Points on a hilly landscape, in no order, each with its height.
A ball rolls from a point to the lowest of its 2 nearest points, and stops where none of them is lower. Distance is the straight distance between rows; heights are no part of it.
k262: [-21 -26  -7  -9 -12 -35  42   8  29 -57 -32   5  20  -6 -11  29  -1   5
  17   1   4 -41 -33   9  13  42]  h=243
k702: [ -6 -42   9   9 -15  11  38 -29  32   4  17 -20  43  22  -5   5  -5  -8
   6  10   5  16   5  54  -3  25]  h=722
k328: [ 26  16 -32 -44   1 -33  40 -33  14   1  31   9 -14 -30  -6 -19 -36  29
   0  32  13  25 -17  53  23  -2]  h=412
k830: [-31 -12 -39  24 -20 -20 -17  17  -7 -19 -32  -3  14  22  25  31 -42   1
 -16   0  29 -25  47   9 -14  28]  h=296
k848: [ -9 -15   5 -57   9  37  25  -7 -11  12   6  21 -11  14 -16 -50 -33  30
 -22   2 -29   5   0  -2  31 -72]  h=599
k409: [ 10 -12  22  58 -19  34  -3  13 -39 -13  15 -28  14 -31  25  20 -29 -33
   5 -31 -22  21  58  12  26  50]  h=233
k620: [ -2 -10 -22  49 -40 -27  13 -14  30  -8 -17   9  14   0   3  36  11 -78
  11  -3  -7   2   6 -39   4  15]  h=147
k876: [-25  20 -15 -27   3 -17 -13  11   7 -37  12  26  25   0  33   7 -14  11
   2  16  13 -31 -41 -28 -35  21]  h=309
k846: [ -8  -2   0 -36  21   5 -17 -10 -11 -22  -4 -12  -3 -18  27 -11 -26  38
  19   9  11   1  27  43   9  60]  h=384
k668: [  7  32   5 -24 -35 -10 -34   5 -14 -18 -21  18 -15  24  16   0  -5 -11
  13  12 -13 -32  39 -19 -66 -11]  h=377
k449: [ -6  17  32  38  22  29   8 -33 -31  48  43  -9  18 -13  12   8  34   0
  12   8 -45  24  27 -36  13  16]  h=445
k751: [ 14 -16 -21 -15 -21 -47   6 -26  46 -11 -15  14  13   9  12 -30 -34   3
 -12  27 -30 -36   4  15  -3  -8]  h=337
k482: [  1  -5  31  31 -41  -4  15  18 -26  23 -12  -7  40 -20 -54   8  -1 -27
 -29 -56 -45  36 -23   5  27  10]  h=170
k133: [  5  43 -44  79   3   2  -8  18 -34 -25  37  16 -29 -11  32  44   0  -5
   4  25   5 -20  15 -13   3  -3]  h=163
k215: [-13 -25 -13  16 -22 -19 -51 -41   0   2 -17 -42  14  42 -36  11  18 -45
 -36 -10 -23  -6   0 -31  12 -16]  h=424
k776: [ 11 -21 -15 -15  33  10  -7  15  31 -11  26  -1 -50  17  18  14   8 -13
  54 -11   6  19 -41  -7 -22  18]  h=323
k746: [  8 -10   7 -48  16 -11 -15 -16 -26 -17  19 -40  21 -24 -30   9 -21  15
  -9   0   8  19  26  36  34  28]  h=406
k40: [ 20   1  34 -12 -28  -7 -28  -6  15  11  27  38  -2  19 -13 -26  17   7
  18 -10 -40 -16  18 -21 -31 -47]  h=421
k590: [ 14 -20  33  20 -29   6   9  32  24  28 -22  14  64 -28 -48 -14   0 -23
  22 -32 -26  44 -16 -11  17 -24]  h=132
k514: [ -4  38 -36  18 -13 -44  -6 -40 -27 -15 -20  11 -22 -11 -20  28  30  -4
 -24   4 -14  34  10  14  45  14]  h=379
k782: [-29   0  -8  21 -30   1 -38 -30  -5 -16 -34 -11   6  44 -16 -22  22 -34
  -3  -5   7  39  -6 -40   3 -26]  h=443
k248: [ 31  15   5 -24  18 -33  18 -30  27 -35  14 -31 -18  20  11   4 -17   3
  15   7 -36  13 -46  42 -11  32]  h=707
k76: [ 29 -46   8  21 -12 -13  22   3  13 -15  -9 -12 -11 -17 -23  35  -6 -33
   9 -14 -50  -7  40  -5  26   1]  h=499
k809: [  4 -21  -1  44  -9   4  23  -8  30   8 -13 -30  10   8 -10 -10  16 -30
  33   2  42  20 -21 -26   2 -18]  h=209
k120: [ -9  35 -10 -57  -3  -5  20 -42   5  -2   0  21   3  27  30 -44 -18  10
 -43  25  -2  18  -7  31   1  -4]  h=180
k158: [ 44  -1 -31  59 -41  30  -9 -53  15  -3 -17 -58 -26 -27 -39  40   0 -53
 -24 -15 -20  48   1  31  33 -41]  h=376
k580: [ 16  -9  21 -40  15 -15 -18  17 -16  29 -27 -30   0   5 -25 -13 -11 -38
 -81 -18  36  20   3 -20  22 -19]  h=240
k811: [ 17 -34 -13  29 -30  -2 -13 -63   9  12  -2 -65 -23 -31 -60  38   5 -16
 -41   8  18  15  -5  48   6 -31]  h=349
k902: [ -1 -27 -11  55  12   7 -12  45  13   5 -16  -3  -1  -4  -1  55  19  24
   8 -30  21 -44  43  -5  13 -15]  h=481
k625: [ 17   0   1  60  -7  27  20  51  -9  26  13  20 -14  20  21  -1   8 -16
  33  21  -3  -1  18  22 -72 -16]  h=400
k824: [ 10  26 -40  10   5 -17 -81 -10   9 -14  12 -17  -3  18  -6  40  19  20
  -4 -24  17 -21  43   1  20 -29]  h=380
k429: [-24  18  35 -28  -1  16  -8 -21 -54  14 -10 -22  22 -32   3 -41  -5 -18
 -35  -2  44   7  -5 -48  34   9]  h=310
k117: [-43  32   8 -17  -9   5  -7  -4 -55 -37   7  23  -4   0  15 -46  -8   7
   2  24  20   9 -24   1  -6  31]  h=232
k944: [ -8  44 -18 -21 -11 -16 -25  18 -26   6  16  42 -15  33  11  38  40  19
 -16  -4  22 -32 -32  44 -67  17]  h=141
k703: [ 51   2 -42  64 -18   1  -2 -36  32 -13   2 -22 -29   3   1  19 -16 -44
   2  14 -45  23  29  34  46 -22]  h=401
k836: [-16  36  26 -36  46  48  -3  34  12  -3   9   3   4   4  60 -50  -5  12
  11 -21  24 -23 -72  38 -15 -26]  h=540
k13: [ -5  42 -58 -37 -14 -20 -21 -32 -15 -12  34  21  -9  -7   4  20 -33  18
  17  23   8  22  28   7  -6  -1]  h=316
k552: [-19  19 -14  26  12  38 -20   4 -71  -7  15  -9  14 -13  20  10  57  12
  31  44   4 -29 -25  -4 -69  27]  h=164
k763: [-23  13   6 -43  18  14  17 -42 -27 -32  18 -49  30  -6  -5 -34 -27 -34
 -40  45   6  23 -42  25  21  11]  h=311
k669: [-23 -20 -13  -1   2 -12   6   7   7  26 -16  42 -40  49 -15  -2  21  36
 -14  -3 -21 -60  -2 -10   6 -31]  h=137
k956: [  7 -19  30  47  16  17 -52   5   5  27  28 -23  14  -3  21  14  52  -9
   5 -21  14 -36  40 -23 -13  12]  h=459
k448: [  4  -1   2  53  -4  17  13 -10  32   6  11 -28  30  25  17   8   9  19
  31  -5  23  23  25  77  -9  16]  h=727
k271: [-14 -35  16 -12 -15  30 -13  18  -9   1  22  -3  18 -12  -1   1 -29  -4
  36   3   0 -48  24 -77 -22 -23]  h=153
k750: [ 20 -37 -37  18  23 -24 -38  16  45   9  -2  -4 -14 -20  11   2  14 -11
   2  -7  46   7   7   0   8   9]  h=281
k395: [  7  27  25 -60  19   9 -28  -1  11 -35 -14 -28 -19  18   0 -64  -7 -25
  32  -4   7   5 -54  -4  13  -5]  h=574
k769: [ -9 -25 -62 -14  22 -19   9  10  29 -13  15 -18 -20  39 -30  12 -33  -1
  13   6  13  15 -40  57  21  12]  h=364
k878: [ 10  17  13  65  13  35  10  36 -19  13   3  13  -7  -3  18   4  19  33
  27  11 -22   9  26 -16 -32 -33]  h=411
k404: [ 11 -15  11  61  26  24   3  28 -26 -35  48 -11   6 -15  11   4  -5 -13
  19  -7 -24  69  26  14  19  30]  h=207
k65: [  3  16  10  25  -8   0  31  12  11  23  25  14  -1  28  12  31   6 -21
  30   6  -4 -20  24   7 -39  17]  h=389
k199: [  6  28  28 -20  20   1   2  53 -26 -15  14 -14  -4 -31   0  -7 -44  18
  62  10   9 -32  20 -21  -3  18]  h=205
k69: [-33  -9   1   5  16  25 -15  11 -46  39 -27   5 -13  -8   8 -15  -1  19
 -16   1  30  -1  30 -15  18  19]  h=559
k730: [-23 -18  -5  -6  22 -25  13  12  36  -5 -29   6 -10  24   1   6  15 -18
  19   4 -15 -63 -43  -7  11  46]  h=213
k502: [-27  -9 -36  12 -34  27  10 -31  -3  25 -42   7   9   5  14 -26 -40  11
  -7  12  -4  37  13 -51   0 -40]  h=484
k918: [  5 -46 -11  44  -3 -10  57   3   1   8 -16 -27  11 -54 -29  11 -32  -1
 -53  17  -6  15 -49 -47   2 -32]  h=271
k577: [ -7  24   7   2   7   3  -6   6 -23  34 -48  11 -28 -41   6 -28   8  -6
  24  15  33   1  15 -52  12  -3]  h=570
k905: [  0 -32  20  22 -33   9 -35   2  15 -22 -29  26  32 -33  17 -14  21  39
  14  -3 -11 -25  38 -28 -27 -15]  h=195
k282: [ 24  17 -32  65  -2  20  16 -12  -6  57  25  -3  -2 -47  11  24 -19  41
  -9 -18 -26  18  27 -14  31 -33]  h=444
k50: [  3  10  29 -13  26 -17 -21  31   6 -12  35   8   6   7  55  -3  10 -21
 -15 -10  32 -12 -32 -22 -46  53]  h=329
k772: [-36  -6  -2 -33  -2  -6 -23   4 -23 -15  28  43   3  28 -22  33  27   1
  -4  -9 -20 -18  -4 -24 -10   9]  h=200
k312: [-11   0 -15 -11 -36 -15   8 -18  49   2 -19  46  39  13   3  11  20 -48
  21  13  -6  14  -6 -27 -28  10]  h=104
k518: [  4  43   9 -30  15 -31  -9  -6   4 -21  33  11 -26  41  22   6  -8  22
  11 -13 -22 -24 -74  20 -18  21]  h=700
k447: [ -9 -38 -16 -30  51   0  -1  16  22 -16  -1  13   0   9 -29 -10  24  39
 -33   3 -13  14 -53  17  24 -21]  h=612
k337: [  9  -3  22 -54  15   2   5  32  40 -10  24  17  13  34  15 -14  -9  -8
 -20 -32  33  -2 -36  48 -17  -5]  h=193
k111: [-12 -16  -7  21 -22  -4 -58   2  -7 -52 -11  23   6 -32 -10   0  35   7
  27  -4 -10  -6  10 -53   1 -13]  h=191
k690: [  2  63  29 -60  23  19 -20  28   3   7 -22  22   0 -26  52 -76 -17  -5
  11   5   3 -23 -28  25  -5  -5]  h=552
k346: [-13  19 -40 -55  17  10  25 -24  20 -27  28   7   3 -30  32 -45 -24   7
 -14  19  29  -5 -71  32  23 -28]  h=452
k338: [  7 -21  -2  -3 -36  -9  -1   3 -14  50 -16  55 -47  10  13 -38 -14   8
 -53 -17   5  -2  32 -16 -14 -36]  h=32
k407: [  1  20  29 -37  45 -20  17 -32  -5   8   1 -20  -2 -11   1  15  42 -10
   7  16 -22 -21 -23 -23  25  63]  h=661
k949: [-10 -11  10  -1   8   0 -32   8   0 -25  12 -27  -5  56   4   3 -14   2
  17  -8 -19 -18  34   3 -11   8]  h=317
k879: [ 32 -40  23   5  43  -8  43 -16  26  11  46 -31  -5   7 -15   4  12  23
 -21  28 -34 -11 -17 -20  -8 -30]  h=630
k845: [-14  19  34   4  -6   5  20   5 -47   8  10 -24  -4  -5  22 -14 -31 -27
   5   4  40  -8  17 -54  -4  27]  h=335
k543: [ -7 -13   3 -25  21  -2   1   1  20 -34 -54  16 -28  16 -11 -10  39  24
   5  -3 -11  31 -30   0   9   7]  h=602
k548: [ 30  -8  22   6   7 -12 -18  25 -12  38 -11 -10  26  -6 -13  -6 -16  11
 -65 -36 -30  52  29 -24  11 -31]  h=354
k21: [ 16  -3 -17  23 -42 -39  -5 -27  12 -14  16  -6 -12  -8   8 -17 -23   6
   9   1   2 -19  28  19   4  -7]  h=312
k728: [-27  38   1 -41  39  41  21  23 -10  19  18  26 -19  21  19 -38   2   8
  17  15  18 -14 -47  -1  -3 -23]  h=529
k354: [  3  38 -55  77   7 -45  -2  -6   6 -16   1  -1 -23 -10  22  15  12  11
   0  15  15   0  -3  -1  27  -3]  h=174
k767: [-17  23  22 -28  20  20  13 -21 -21  21 -18 -24  13  24   1 -65 -19   9
 -29  20   5  17  -1  50  37  -1]  h=234
k29: [ 13   7  16  -7 -20 -32 -16 -15   0  17   2  18 -10  31  -1 -17  24  14
 -62 -24  25  -3  19  12  -9 -18]  h=86
k934: [-26  14  39 -52  33  26   3  -3 -29 -10  16 -22  34   5  22 -49  -4 -29
 -40   6  15   2 -13  12  25  19]  h=275
k768: [  6  -8  18 -30  42 -39  -3  51  -1 -17 -26  14  18 -13 -11 -20   6  -6
 -76   0  11  30 -33  24  20  23]  h=197
k864: [  7  23  34 -29 -14  14  -2   3  13  11  -9  15   2  32  46 -39  -9 -20
   9  32  -7 -56  20 -29 -73  -7]  h=392
k562: [-11  -4  17 -11 -10   4   0  17 -40  30  -8   1  43 -13 -24  21 -27  47
 -52 -42 -12  14  27  -6  27  -7]  h=331
k253: [-35  -5 -18  31 -32  27  -7  18 -20   0 -46 -10  22  -1  -7  44 -20   9
   9 -28  36   3  45  19   5  10]  h=273
k585: [  6  17  31 -34 -10  10  13   1  21  33  -8  13  79  -7 -30  10  -3 -31
  15  -7 -18  28   4 -40   9 -22]  h=172
k335: [-32   1  -2 -10  17  13   3   5  -9  55   9  33  24   9  -7  13  26  34
 -22  -1  17 -14   7  22   9   9]  h=545
k331: [-30  -5 -20  -1 -14  16 -12 -53  -6  -9 -44 -24  11  32 -15 -40 -10  15
 -16  25 -11  29  -7 -17  20 -34]  h=463
k701: [ -1  27  29  -6  32  21  67   9  13  24   9  -5  -9   7  15 -30 -12  24
  55  30   8 -31 -26 -19   0 -11]  h=515
k921: [  5 -43  10  12  43   2  19   3  33   1  10 -40  52  -2 -39  15 -14  28
 -42  48 -50   2 -25  13 -11 -35]  h=633
k591: [ 31  -9  -7 -10  39 -13 -23   7  45   5 -30 -39  -3 -17  36 -27 -14  -1
  15  11  44   8  16  -6   0  23]  h=259
k798: [-21  -6  19   1 -20  23  19   2  -1  21 -36 -15  26  21 -31  -9  -1   8
   5 -25  43  12   4  37  21  -7]  h=244
k61: [-18 -18  18  -4  20 -13  47  17   9 -25 -22 -41  42  12 -32  21 -17 -12
  -3  16  -4 -25 -29 -20  23  12]  h=274
k662: [ -2  32  15  27 -16  -1  10  17 -31  -5  -5  12 -36 -16   5 -20  27  19
  54  20  12 -45 -14  19 -37  15]  h=254
k384: [  8 -33   4  -6 -29 -23  26  21  16  -8  -9  28  34  15 -37  72   7 -26
 -41 -44 -32  20  21 -12   1 -10]  h=520
k479: [ -9  -5 -46 -52   7   4  11  -8  15   7  15   4   1  11 -28 -18 -43  19
   2  11  23  22 -19  70  33 -17]  h=388
k60: [  0  25   9 -31 -20 -35   5   1  25 -15 -55  35 -16  30   9 -24  -9   1
   6   7 -25 -31   9   4 -16   1]  h=359
k838: [  3  17 -57  32   8  -1 -49  -7  41  18   2 -11  -2  51  18  24   2  22
  21   9   6  -5  36  22 -22 -27]  h=357
k281: [-10   6 -34   9 -41  10 -18 -25 -29   5  32   2   7 -27  11  21 -33  -2
  28  12  24  -5  50  32 -11  21]  h=283
k342: [-19  -7 -18  -5 -36   1 -44 -36 -15 -45  47  17  12  23  -8  17  13  13
  -5  -8  -2  23  13 -23 -20 -24]  h=235
k49: [-12  18 -27  15  13   9 -36  19  10  26  15  21   0  12   3  13  41  25
  26   6  45 -10 -38  27 -45  -7]  h=175
k862: [ -6 -14  40 -24 -22  21  25  28   6   4  18  -5  35  17  -8  -5 -16 -17
   7 -32  68   0   4  40  -6   7]  h=219
k121: [  1   9  10 -63   2  17  -5 -10  -2 -25 -12  -2 -28  -2   0 -88 -28 -11
   0  15   2  12 -16  -4  24 -48]  h=585
k618: [-13  -5  38 -27  10  23  47 -18 -28  17  16  -4   3 -14  29  27   6 -18
  -5   8  28 -10  35 -44  -8  47]  h=355
k599: [ 25  -8   3  -1  12 -13  15  -3 -20  10 -25 -23 -24 -33 -52  19   4 -16
 -29  -1 -16  67  10  19  38  -5]  h=398
k900: [-18  10 -17 -56   1   9 -16 -11   3   4  -8  38 -21   4  63 -52 -15 -14
 -49  17  41 -16   0   5 -21   2]  h=126
k898: [ 18 -18  10  44 -26  27  -4 -29 -11 -14  -8 -24 -30 -29 -12  40  19 -18
  10 -39 -37 -32  41 -21  55  -3]  h=486
k700: [-24 -19 -38 -48   6  17  46 -35   7  -9  -4 -26 -19 -22  -3 -34 -33  -7
 -13  30  47 -27 -30   7  42 -32]  h=477
k16: [ 12  -9  32  33 -37  37 -28  -9  -8  65  32  -1  12   3  14  14  31 -10
 -12 -39  12 -27  40 -26 -41 -27]  h=447
k31: [-40  51   3  13  12 -12   8  23 -64  -6  -4  13  -9   9 -18  36  20 -18
   8   0  -5  11   0 -61  17  27]  h=123
k916: [-13 -14  40 -12 -14   0  -1  23 -32  31 -33 -20  31  -2 -49   5  -3 -40
 -41 -46   2  -1 -16 -31  36  10]  h=206
k883: [ 15  20  55   4 -10  -7  -9  50  -9 -23  10  18  38 -12  -1  11  14   1
   3 -30  13  27  31  -1 -25   8]  h=204
k781: [-21  37 -22 -27   9 -21  24  36  23 -25  -4  45  23  12  13  30   0 -25
  13   1  33  18 -68 -17 -24  24]  h=285
k180: [-46  33   5  -6  20   9  24  41 -34 -23 -10  30   0   1  11 -10  15 -10
   6  11  48  22 -65 -22 -10  33]  h=262
k953: [ -1  59   8 -19   4 -23  21  10  -7 -32  18  31   6   3   5  13  -4  47
  29   6 -28  14 -28  27 -21  18]  h=693
k130: [-17 -21 -10  39 -41  31   4  26 -54   8  11  20   5 -41   9  20 -36 -18
  25  -3 -16  -6  46  11 -19  32]  h=258
k978: [ 27 -32  35  18  12   7  34 -25  14  22  36  11  -4  14 -12 -16  21  47
   0   5 -70   5  15   1   0 -38]  h=621
k588: [  0  37  47  -1   4  15  28 -24 -18  23  21  11   3 -11  31  21  52   4
  23  15  -3 -22  25  -2 -34  49]  h=373
k170: [-44  28  -4  -5  11  23 -29  -7 -52 -19  11  18 -21   7  29 -22  24   8
  34  27  -3 -13 -64  12 -39  53]  h=199
k52: [  8   6  31   2 -15 -43 -22 -15 -21 -39 -14 -15 -26  29 -33 -12  39  14
 -39 -27  -4  -3  -2  19  14  -2]  h=129
k725: [  2  -8  -5  -8   4  26   3  57 -37  -9  12  -7 -12 -27 -12  26 -19  -8
  75  22   4 -58  18 -37 -43  -3]  h=182
k780: [  3  10   0 -18  16 -53 -38  22 -20 -33 -15  14 -15  17 -23 -18  21 -17
 -49 -10  -7  36 -22   4  15  19]  h=166
k115: [-12 -17  -7  19   7  -2 -39  35  -4   1 -23  -6  -1   3   2  10   1  54
  18 -10  11 -83  40  20 -11   7]  h=491
k487: [ 31  16  -1  67  -8  -8   7  23  39   4 -23 -26  -6  19  -9   8  -1   6
  29 -23  17   2  29  51  20 -28]  h=733
k7: [ 18  -6  40 -33 -18   3   3 -26  42  15  24  21   6  28  24 -50   3 -20
  19  12 -32 -34  13   1 -36  -2]  h=407
k143: [ 12  -7   0  16 -16   5  65  -7 -26  54 -15  -2 -36  -9 -45  28   2 -21
 -19 -29 -14  59   9  39  45  12]  h=418
k965: [ 24  46 -16 -30  29 -21  16  -4  11 -24 -10   2 -51  -1  25  44 -22  24
  63   2 -47  -2   6  27   1  44]  h=680
k218: [ -5  17   2  29   9  33 -21  11 -37  66  23  31 -12 -20  -6  -2  33 -20
  26   1 -13  31  19 -24  -2   1]  h=428
k790: [  5  21  46 -24   7   8 -22  49 -16 -18  25  15   5  30   0 -10   1  18
  14 -20  13  -5 -10  34 -41  10]  h=217
k731: [ -5  -4  19   9  -4 -17  37  -5 -28 -12  -6  -9 -20 -13 -19 -27 -16  58
  -6   2   5 -25  -4  14  37 -12]  h=302
k671: [ -5  40 -42 -34 -20 -51  -8 -55  -1 -37   8  15  -5   7  -8  39  16  -1
  -9  12 -13  12  -6   0   8  19]  h=350
k827: [ 29 -17  34  21   0 -13 -11  36  -1 -27  25 -14  34 -10 -22  -6  -6 -24
  -2 -26  -7  63  14  20   6   7]  h=181
k138: [-12 -35  14 -42   8  18 -25  -6   3 -37 -11   0  -9   8  41 -18   7   2
 -21 -13  33  -1   6  28 -17  55]  h=365
k641: [-15  -2  12 -10  -4 -14  -6 -25   7   5  12  17  -5   6  52 -10  29 -20
 -26   7  35 -38 -10   7 -32  64]  h=346
k203: [ -3  21 -22  38  17  10  -1  20 -41 -18  48  12  -6 -34  34  42  25  31
  15  29   4 -16   3  -6 -42  19]  h=130
k90: [ -6 -39   2  65  -5   7   6  -7  14   6   9 -29  17   5  14  22  23 -73
  -6 -12  21  30  -1 -35   1  22]  h=179
k323: [ 49 -45  19 -22  46 -15  36   5  50  -3  18 -15 -28 -26  -3 -20   4   5
   7  22 -26 -25 -46  -3   1  -4]  h=638
k333: [ 24 -20 -20  63 -32  -2  43 -21   8   1 -48 -45 -22 -62 -24  30 -13 -10
 -48 -12 -41  18 -17 -35  12 -34]  h=300
k559: [-33  41 -65  32  -1 -34 -11  -2   0 -38 -26  13 -28  29   1  11   8   8
  19  18   8  18 -33 -18   7   0]  h=131
k289: [-28 -35 -23 -15  22   6 -26  25  30  10 -18  32 -21  43 -11 -24   6   0
  21  11 -35 -42 -24  -9   4  -8]  h=176
k330: [ -1  14 -14 -45  -7 -11 -27 -33  25 -43 -36  22 -38  -8   9   1  33  33
  22  -2  11   2 -26 -25 -15 -10]  h=592
k854: [ 17 -46  18 -16  23  36  37 -14  -4  44  24  -4  -2  12 -26 -22 -20  34
 -43   6 -44  43   1   3  11 -55]  h=611
k586: [ -9  23   3  17   3 -21 -40  11 -34 -36  -2  21  -2 -39  -9  28  43 -26
   1 -14  -1   8  14 -66  24  17]  h=161
k666: [  5  11  -7 -20 -22   4  -8   1 -16  28   4  58 -27   7  40 -39  -5  14
 -41  20  27  15  29  18 -60 -21]  h=80
k74: [-17  20   0 -37  14  15  57 -40   2 -16 -18 -40 -26  10  16 -34 -24  24
  24  34  29 -37 -26 -18  27 -17]  h=498
k600: [  3 -18 -12 -55  10   5  25 -41  22 -43  26 -26  13 -31  -7 -16 -27 -49
 -11  57  -7  23 -62  24  -5  12]  h=345
k240: [ 21 -10  -8  26 -35   7  26 -16  32  54 -44  -6   4 -11  17 -41 -45 -10
   2   4  -5  19  25 -22  -2 -33]  h=500
k86: [  0   9 -22  36 -45 -13  22 -31 -21  28 -12  21 -18 -23 -27  31  24 -42
 -22 -33 -16  29   5  14  42  20]  h=404
k814: [ 22 -27   0   4  -9  -4 -20 -15 -28  37 -22 -18 -10 -23 -38  -6  -2  12
 -93 -22 -15  59   8  23  17 -25]  h=375
k554: [ 23 -21  14  -1  18 -20  40  19  18 -23   6   8  -2  22  -6  45  -2  -8
 -19  -3 -57  27  35 -17  -1  -2]  h=509
k72: [ -9 -54 -26  36 -47   9 -11 -13   8  -3 -38  14  23 -54  15  -6 -21  -1
   3  -8 -14   5  30 -44   8   1]  h=162
k812: [  7 -55  -1  -8 -32   2  15  12  17   4   1   6  20 -39   8   4 -49 -17
   2 -13  30 -12  23 -69 -10 -22]  h=122
k53: [ 20 -28 -21  56 -42 -22  34 -49   8  11 -17 -31 -39 -31 -44  43   9 -16
 -63   4  -9   4 -25  14  -4 -41]  h=325
k513: [ 11 -48  38  13  30  -8 -13  26  19   4   1 -26   9   8   2  32  42  11
 -32 -38  24 -36  27 -26   3   9]  h=469
k355: [ 20  35   6 -14   6 -10 -16  29  -1 -30 -14  22 -17 -11  35  16 -13  26
  54   4 -41 -10 -13  36 -48  40]  h=687
k477: [ 18  24  16  60   4  44  29 -31  -2  45   1 -20  26 -41  38  31  10  20
   0  -9 -30   6  43 -58  12 -12]  h=461
k935: [-12 -16 -31   5  38   4  -6  20 -11 -18  25 -29 -57  34  -4   7 -12   3
  38  -6  17  12 -15  34  19  36]  h=342
k810: [ 21 -36  19  -4  50  -8  16  48  45   8  18   6   4 -11   3  -2  10  19
  28 -12  -4 -21 -45  18   4  30]  h=645
k146: [  3  13 -23  44   4  20 -37   7 -11   7  22 -35 -15  39  17  12 -33   0
  25  -1 -12 -12  58 -14  -8 -28]  h=336
k589: [  2   3 -24  18 -29   8 -48  15  -7  22   8  39  -3  11 -12 -14  26  24
  23   8   9 -20  11  57 -56 -23]  h=203
k565: [-24  32 -24  12  14 -19   3  26 -29 -25 -14  18 -25  29  -1   1 -13 -23
   3  14 -16  49  -2 -49   3   0]  h=78
k267: [  4 -46  -8   9  15  16  31 -10  22   2 -17 -44  13 -23 -34   1 -12 -16
 -19  34  22  36 -33 -39   8 -41]  h=241
k112: [ 16 -19  -4 -13  -9  -6  61 -33  31 -16  25 -33 -21  18   0   0 -25 -18
  40  15   4   8 -11  61   2  39]  h=715
k457: [ 13 -28 -53  -9   6   1 -11  14  50  -2  45  18   0  -7   8  34  -2  -1
  42  -8  42  22  -7  22 -24   6]  h=304
k381: [ 35  14 -47  71  -4  29 -10  -7 -11  -3  19 -18 -14 -23   9  28 -44  -4
 -17 -14 -49  31  27  -3  55 -28]  h=423
k495: [-13  16 -11  -7  11  -6 -24  24 -23   7  24  54 -16  40  10  43  38  12
 -34  -7 -15   0  19  12 -45  13]  h=171
k521: [ 12 -18   1 -36  40 -12   2  22  24   1  17 -11  55  -4 -44 -10 -23  10
 -39  21 -23   2 -34  28  20 -40]  h=624
k435: [ -9  42  42 -64  15  16 -18  -8  13  -7 -33 -10  -2   5  41 -52  11 -31
   9  -8  31 -40 -33  -4   0  16]  h=563
k390: [  0 -13  12  -9 -16 -16 -54  -7  20 -48   4 -19  24  41 -20 -38  -9 -15
  19  -3 -41   5  -4  14  -5   2]  h=295
k246: [ 31 -10  10  54  -5   4 -44 -13  22  10  -5 -22  15 -13  12  47  33 -19
 -17 -32 -24 -50  57 -11  38   3]  h=472
k805: [ -2  -6 -39  37 -26   5  15  38  11  51 -25   5   7 -16   6   7 -56  -3
  18 -10  36  -2  29 -11  -8 -25]  h=512
k866: [ -4 -24  -3  -9   0  -4   3   1  31  41   1  34  39  -1 -23  53  37   1
 -10 -22 -12  -3  28   6  13   9]  h=532
k485: [ -5 -26 -24  -9   3  -5 -32 -20  12 -63  24   3  -9  31   1   4  14  -7
   5  -2 -24  44 -19   4 -13  14]  h=267
k678: [  4  26  37  17   3 -16  30  -3 -20  -8 -21  -6 -41  -1   2 -16  20  31
  32  -1  -9 -27  14  31  17  33]  h=276
k166: [ 16  24  29 -10  28  -5  10  37  10   1  -8 -41  35 -16  11 -21 -45  18
  26   3  46  -3  22  -5  12   7]  h=230
k617: [  6  27  22 -53  -4   7  16 -36  40  13  12  24  58   6  -7   6  25  -8
  27  16 -25  15 -15 -10  -9   1]  h=156
k804: [  1  -5 -31  49 -20  -5 -64 -32   2  10   4 -63   7  35 -24  25   3 -13
 -19 -31  11 -17  21   3  33 -32]  h=402
k987: [ 24 -40  18 -27  24 -16   0  51  26   4 -27 -14  12   0 -32 -19 -18 -35
 -47  -8  23  20  -7  25  17  -9]  h=225
k64: [-37 -14   7  -4  -2   6  22   8 -26 -12  -7   0  39  -1 -27  -3 -22  30
 -20   1  -2  -6 -23 -21  31 -14]  h=303
k12: [ 19 -15  46  -8  40  -8   2   5  14  13  25 -26  31 -28 -16 -14  30  -5
  19   5 -16  -9 -15 -15  20  31]  h=652
k603: [ 16  -1  38  15 -51  17 -41  -1 -22  38  -2  30 -10 -14  -8 -11  31   6
 -11 -43 -31 -23  38 -49 -27 -50]  h=435
k461: [  3  24 -29 -39  -8   6  34  -8  20  -6  32  30   3 -26  29 -26 -45  37
  30  30  44   6 -27  41 -19  -8]  h=431
k23: [ 15  37 -12 -38  34 -35   6 -37  12  12 -11  -8 -31  -7  -3  33  20  24
  28   3 -32 -25  -5  16  30  46]  h=671
k382: [  0   6 -29  10 -46  12 -25  13 -35   2 -16  28 -21 -30 -33  -7  28  37
  59  20   8 -51  -1  37 -38 -36]  h=229
k570: [ 14  12   2 -46   6  15 -10 -27  21   3 -17  11 -32 -32  23 -41  14  16
  37  14  35   3  -2 -29 -10 -12]  h=581
k974: [ -9 -35  -5  -1  -4   2  35   2  -6  60  -7  37 -46  11 -25   2  12  18
 -34 -20   2 -15  -3 -21  25 -35]  h=90

Where does a ball stop that starts at each point below?
k331 -> k944
k728 -> k812
k814 -> k338
k846 -> k203
k381 -> k312
k448 -> k812
k554 -> k827
k625 -> k338
k12 -> k812
k921 -> k827
k513 -> k827
